Each row is a point on a tangle of strands that fork and nearly touch. The rows are in no order.
Two points are linked if the straight distance between their rows is under 6.24. Some points are linked to none.
fanu: [ 1.15  1.73 -2.07  0.61  2.35 -1.47 -0.43  0.39  2.90 -0.08  0.79 -0.35
  3.06 -1.03  1.46 -1.01 -0.18 -2.07  0.46  2.08]
bini: [-0.96 -1.26 -1.01 -2.97 -0.37 -0.53 -0.87  1.48  0.06  0.03  2.08 -0.46
 -3.46  0.11  1.34 -1.89  0.80 -0.75  1.49 -0.62]
Geso: [-0.44 -1.04  0.53 -1.27  2.45 -1.48  0.53  1.10 -2.96 -1.87 -3.26  0.66
 -2.43  0.73  1.99 -1.63  1.81  0.62  1.17  1.36]
Bup: [-0.20  4.89  0.92 -1.91 -0.30 -0.19 -1.11  0.46  1.46  1.36  1.87 -0.57
 -1.82 -4.00  1.04 -1.85 -0.58 -2.53 -2.96 -2.02]
garad: [-1.36  0.49  1.43 -3.22 -2.12  0.76 -1.87  2.05 -2.96  2.75  1.07  1.75
 -3.05  2.33  0.77 -4.26  0.78 -1.79  0.50 -0.59]
Luz: [ 0.47 -1.12  0.53  1.20 -2.53  2.40  0.28 -0.30  1.19  0.67  3.05 -1.41
 -1.47  2.32 -2.61  3.92 -0.68  0.92  0.30 -0.53]
madum: [-0.56  1.45 -0.14  0.58  1.04  0.63 -1.51  1.43  0.83 -0.15  2.47  0.85
 -0.69  1.08 -0.34  0.44 -0.28 -0.13  0.38  0.43]
Kete: [ 0.87 -4.93 -4.12 -1.41 -0.66  0.13  1.42 -2.08  3.07 -0.30  2.36 -0.06
  0.47 -0.51  0.09  1.98  1.26 -0.95  1.12  0.61]
tira: [-0.36  0.32 -0.35  0.16  0.40 -2.04  1.12 -2.68 -0.21  1.11 -0.35 -0.43
  4.53  2.77 -1.47  2.85  0.16  0.70  1.38  0.46]
poti: [ 1.52 -4.09 -2.39 -0.58 -0.68  0.90  0.77 -0.01  0.78 -0.29 -1.22  0.24
 -2.13 -3.21  1.57 -1.22  0.99 -1.31 -0.90  0.53]
ruf: [ 2.13 -2.65  1.94  4.19 -1.50  1.18 -0.37  1.03  1.01 -1.44  0.71  0.11
 -1.92 -1.30  0.14  1.85 -1.76  1.30 -2.44 -1.35]
Vod: [ 2.88 -0.29  2.04  2.35 -1.71  1.55  0.72  1.23  0.84 -1.52 -0.98 -1.83
 -2.97 -0.72 -0.01  1.08 -2.23  0.94 -2.33 -1.17]
vipu: [ 0.06 -2.29 -2.30 -1.47 -0.74  1.70  0.26  0.21  1.17 -0.70 -0.13 -0.19
  0.36 -3.82  1.12 -1.74 -1.01 -0.68 -1.28  0.20]
Pevu: [ 3.93  1.74  0.46  4.24  0.35 -1.26 -1.11  0.07  0.84  2.11 -0.19 -0.59
  1.66  2.71 -0.80  0.06  0.02 -0.57  0.65  1.63]
petu: [ 3.50 -0.05  1.72  5.25 -0.17 -2.00 -0.80 -0.41  3.21  1.49  0.16 -1.13
  2.63  0.14  1.43 -0.15 -1.64 -1.54 -0.89  0.60]
Nuzu: [-0.39 -2.64 -3.61 -4.81 -0.51  1.36  2.91  0.10  0.44 -0.29  0.90 -2.80
  1.04 -0.44 -2.36  2.31 -0.47  1.36  2.31 -0.21]
Vipor: [-1.15 -0.54 -0.21 -1.21 -0.41  0.99  0.62 -0.01 -0.24 -1.09 -1.64 -0.80
  1.78 -2.03  0.01 -0.76 -2.31  0.05 -2.33  0.04]
Vol: [ 0.97  3.30  0.57  0.97  3.15  1.84  1.14  0.57 -0.80 -2.89 -3.65 -0.93
 -0.03 -1.00 -1.79  0.51 -0.30  2.60 -1.17  1.89]
lig: [-1.58 -0.66  0.68  2.85 -1.23 -0.13 -0.55 -3.30 -1.81  1.93 -1.18  3.93
  1.91  3.32 -0.19  1.26  5.03  1.35  1.09 -0.71]
Nibav: [-2.31  0.43  1.60  0.70 -0.02 -1.75  1.78 -1.52 -1.46  0.41 -0.69 -0.94
  5.34  2.12 -1.24  3.95 -2.96  1.86  1.13 -1.04]
lurul: [-1.58 -5.64  0.66 -1.14 -2.37 -0.13  2.46 -3.72 -2.28  0.77 -2.35  0.85
  3.45 -0.39  1.04  0.64 -0.05  1.41 -0.36 -1.90]
matig: [ 2.54  4.85 -0.95  1.92  2.58  0.89 -0.85  2.90 -1.01 -1.00 -1.74  2.08
 -2.13  1.25 -0.67 -0.27  2.42  0.47 -0.18  1.90]
Luv: [-2.19  0.84  2.83 -0.04 -0.27  0.19  0.98 -0.17 -2.21 -0.29 -3.01 -0.82
  3.49  0.03 -0.71 -1.09 -3.18  1.37 -1.17 -0.50]
ruk: [-1.17  0.26 -0.39 -3.55 -1.30 -0.63 -2.13  2.53 -0.64  1.06  2.43  0.90
 -4.01  1.58  1.13 -3.89  1.42 -2.46  1.55 -0.19]
Goze: [-1.40 -5.11 -0.17 -0.48 -1.95  0.05  2.20 -3.42 -0.83 -0.75 -1.04  1.26
  0.43 -0.27 -0.20  2.20  2.42  2.10  0.90 -1.43]
gegi: [ 0.69  2.64  2.78  0.53 -0.61  0.61  0.50  0.72 -0.91 -1.14 -2.14 -2.37
 -2.43 -0.64 -0.10 -1.03 -2.79  0.70 -1.22 -0.32]
fovoz: [-0.82  3.56 -1.87 -0.99  4.12 -1.70 -1.44  2.11 -0.91 -0.59 -1.67  2.16
 -2.93 -1.97  2.78 -3.04  2.68 -2.20  0.08  1.30]
lum: [ 0.51 -3.13 -1.21  1.01 -1.55  0.66  0.69 -2.10  2.66  0.16  3.39 -0.64
 -0.90  1.30 -0.82  3.57  2.06  0.20  1.54 -0.14]
dol: [-1.90 -2.46 -0.53  0.80 -2.86  0.35  0.99 -4.81 -0.86 -0.13 -0.91  2.22
  0.68  1.78  0.31  2.68  4.76  2.00  1.98 -1.11]
mema: [-0.84 -1.73  0.66 -0.47  0.67  0.46 -1.05  1.11  0.24 -0.53  2.04  1.31
 -2.77  1.68  1.27 -0.15  1.72 -0.09  0.97  0.11]
fode: [ 1.24  0.05 -1.39 -2.05 -1.89  1.52  0.59 -0.09  1.89  0.38 -2.56 -1.61
 -0.41 -4.59  2.16 -3.46 -1.31 -2.18 -2.78 -0.01]
badek: [-1.17  1.67  2.87 -0.92 -0.29 -0.87 -0.40 -0.37  0.43 -1.35  0.03 -0.94
 -1.50 -4.95  1.84 -1.27 -2.90 -0.01 -2.20 -2.96]
redi: [ 0.48  4.64 -0.41 -0.75 -0.72  0.10 -1.53 -0.35  1.61  2.70  1.16  0.45
  0.02 -2.35  1.90 -3.71 -0.81 -3.98 -3.18 -0.28]
rap: [ 0.27 -2.74 -3.03 -1.19  0.81 -1.60  1.21 -1.39  1.27 -0.28  1.47 -0.22
  3.19 -0.32  0.85  1.07 -0.57 -0.61  1.07  0.36]
kon: [-1.36 -1.38  3.23  2.02 -1.68 -1.84 -1.42 -1.67 -1.53  2.35  0.35  1.75
  1.85  3.03  0.16  0.31  0.28 -0.10  0.26 -0.89]
vok: [-2.98 -2.66  0.27 -2.78 -2.17  1.79 -0.40  0.22 -0.75  0.98  2.30 -0.75
  0.49  1.04 -1.67  1.44 -0.42  1.01  0.56 -1.11]
Liv: [ 0.59  0.62 -3.10 -2.83  1.80 -0.23  0.69  0.78  1.91 -0.36  1.91 -2.61
 -0.51  2.30 -1.02  1.78  0.52 -1.05  2.69  2.13]
Venu: [-0.68  4.10  0.76  0.91  1.92  1.89 -1.34  2.07 -1.62 -0.16 -0.26  1.22
 -1.17  1.38 -1.59 -0.17  0.22  0.78 -0.42  1.17]
bapet: [-1.27  1.66 -1.36 -1.48  3.25  0.74 -0.82  1.81 -1.82 -0.91 -2.98  2.26
 -2.98 -0.85  2.42 -2.49  2.94 -0.58 -0.40  1.56]
Bobol: [ 2.96 -1.91  1.43  4.86 -0.01 -1.03  0.27 -0.64  2.24 -0.78  0.51 -0.89
  0.59 -1.63  0.54  2.10 -2.40 -0.19 -0.92  0.26]
tid: [ 1.33  1.90 -0.47 -2.25 -1.69 -0.49  0.33 -0.06  1.41  1.65 -1.64 -1.45
 -0.97 -2.85  2.79 -3.58 -0.92 -3.62 -1.44  0.48]
Sume: [-0.19  2.33  3.21  1.30 -0.60 -0.92 -0.74  0.87 -0.33 -0.68 -0.07 -0.77
 -1.05 -0.70  1.05 -1.76 -3.04 -0.47 -0.67 -1.33]
livi: [-0.37 -3.69  0.30 -1.83  1.25 -0.48  0.65  0.27 -2.37 -1.66 -3.01  1.63
 -1.80 -1.26  2.11 -2.24  1.06  0.98 -0.03 -0.09]
lesu: [ 0.90 -1.71  1.82  3.05 -1.21 -0.32  0.27 -1.36 -0.46 -0.25 -0.17  1.20
 -1.79  2.48 -0.02  2.53  2.44  1.49  0.56 -0.86]
zum: [ 0.42  4.87 -1.36  1.97  2.62 -0.28 -0.69  0.05  0.33  0.38  0.88 -2.07
  4.93  0.62 -3.10  0.80 -1.60  0.02  0.54  2.17]
Lepaz: [ 0.82 -0.71  1.85  0.18 -1.52  0.62  0.73 -0.80 -1.08 -0.19  1.30 -0.84
 -2.33  4.03 -2.28  2.94  1.24  1.62  1.32 -0.87]
tefa: [ 0.70 -5.56 -1.55 -1.57  1.30  0.86  0.69  0.01 -0.99 -2.02 -1.95  1.67
 -1.83 -2.82  0.98 -1.49  1.08  1.13  0.21  0.60]
Siti: [-1.64 -0.80  2.82  4.29 -1.13 -2.73 -1.69 -2.29 -0.77  2.04 -0.39  3.32
  2.73  2.40  1.32  0.37  2.80  0.75  1.31 -1.30]
giv: [-1.88 -3.18 -2.50 -4.65 -2.49  2.25  1.23  0.69  0.39  0.48  2.40 -2.35
  0.83 -0.48 -3.09  1.94 -0.71  1.41  1.49 -1.46]
Tasam: [ 3.91  4.91 -0.13  3.51  2.67 -0.77 -1.28  3.69  0.64 -0.61 -0.40  0.79
 -2.31  1.45 -0.60 -0.07  1.55 -0.16  0.14  0.60]
Tageg: [ 2.16 -3.89  2.88  4.82 -1.63 -0.01 -0.13 -0.50  0.37 -0.48  0.83  1.50
 -2.12  0.60  0.29  2.92  0.27  1.62 -1.34 -1.61]
lufo: [ 0.19  4.43 -0.94  1.47  1.66 -2.04 -1.49  0.49  1.98  0.46  1.27 -0.75
  3.38 -0.67 -0.84 -0.87 -1.98 -1.27  0.70  1.50]
fek: [ 0.61 -0.10 -4.25 -4.17  1.71 -0.49  2.62  0.17  0.58 -0.62  1.08 -2.66
  0.84  1.28 -1.50  1.69 -0.69 -0.13  3.21  0.74]
ranaf: [ 4.38  4.83 -0.16  4.11  2.58 -2.03 -1.13  2.19  0.70  0.39 -0.63 -1.19
 -1.05  2.89 -1.26  0.29  0.48 -0.36  1.00  2.05]
Kaza: [-2.54 -1.20 -1.34 -2.06  2.31  1.73  0.66  0.87 -0.30 -3.23  1.33  0.92
 -0.66 -1.65 -1.37  1.47 -0.07  2.82  0.31 -0.01]
Gesud: [ 0.67  2.62 -1.71  1.11  1.93  0.27  0.86 -1.57  0.33  0.91 -0.86 -0.96
  4.51  2.05 -2.95  1.81 -0.24 -0.02  0.94  2.78]
vir: [-2.67  1.76 -0.34 -4.50 -2.83  1.86 -1.45  1.43 -2.47  2.36  0.93  0.12
 -1.76  1.87 -2.53 -3.16 -0.66 -1.66 -0.64 -0.18]
tarup: [-4.10  0.27  0.72 -3.53 -1.70  2.14 -1.40  1.08 -1.97  0.37  1.91  0.89
 -0.09  1.10 -1.61 -1.53 -0.43  0.28 -0.28 -0.37]
gofav: [-1.01  2.26  1.43 -2.36 -0.11 -0.86  0.17 -0.45  0.92 -0.44  0.22  0.09
 -2.86 -5.42  2.13 -2.32 -0.20 -1.31 -2.55 -2.50]
kasu: [ 0.99 -1.26 -2.08  1.47  2.16 -2.40  0.80 -0.83  1.88  0.06  0.42  0.28
  3.78 -1.31  2.06 -1.17 -0.51 -1.34  0.00  0.88]
fav: [-2.74  1.01  4.48  2.01  0.43  0.29 -1.14  0.75 -3.00 -0.29 -2.55 -0.01
  4.38 -0.56 -1.36  0.54 -3.33  2.23 -1.23 -0.78]

A fork is a point with three links. Follow the links from the first point to the second and name the forks in between, in order.
redi / Luv: vipu
rap / Sume: ruf
petu / livi: ruf vipu
Luv / Bobol: vipu ruf

Follow the links from the first point to the second, and from the first to the third. Name the last point that the two ways share.
Luz / Sume / Venu: ruf
Geso / fav / Bobol: vipu
ranaf / tid / Kete: ruf
Luv / Geso / lum: vipu
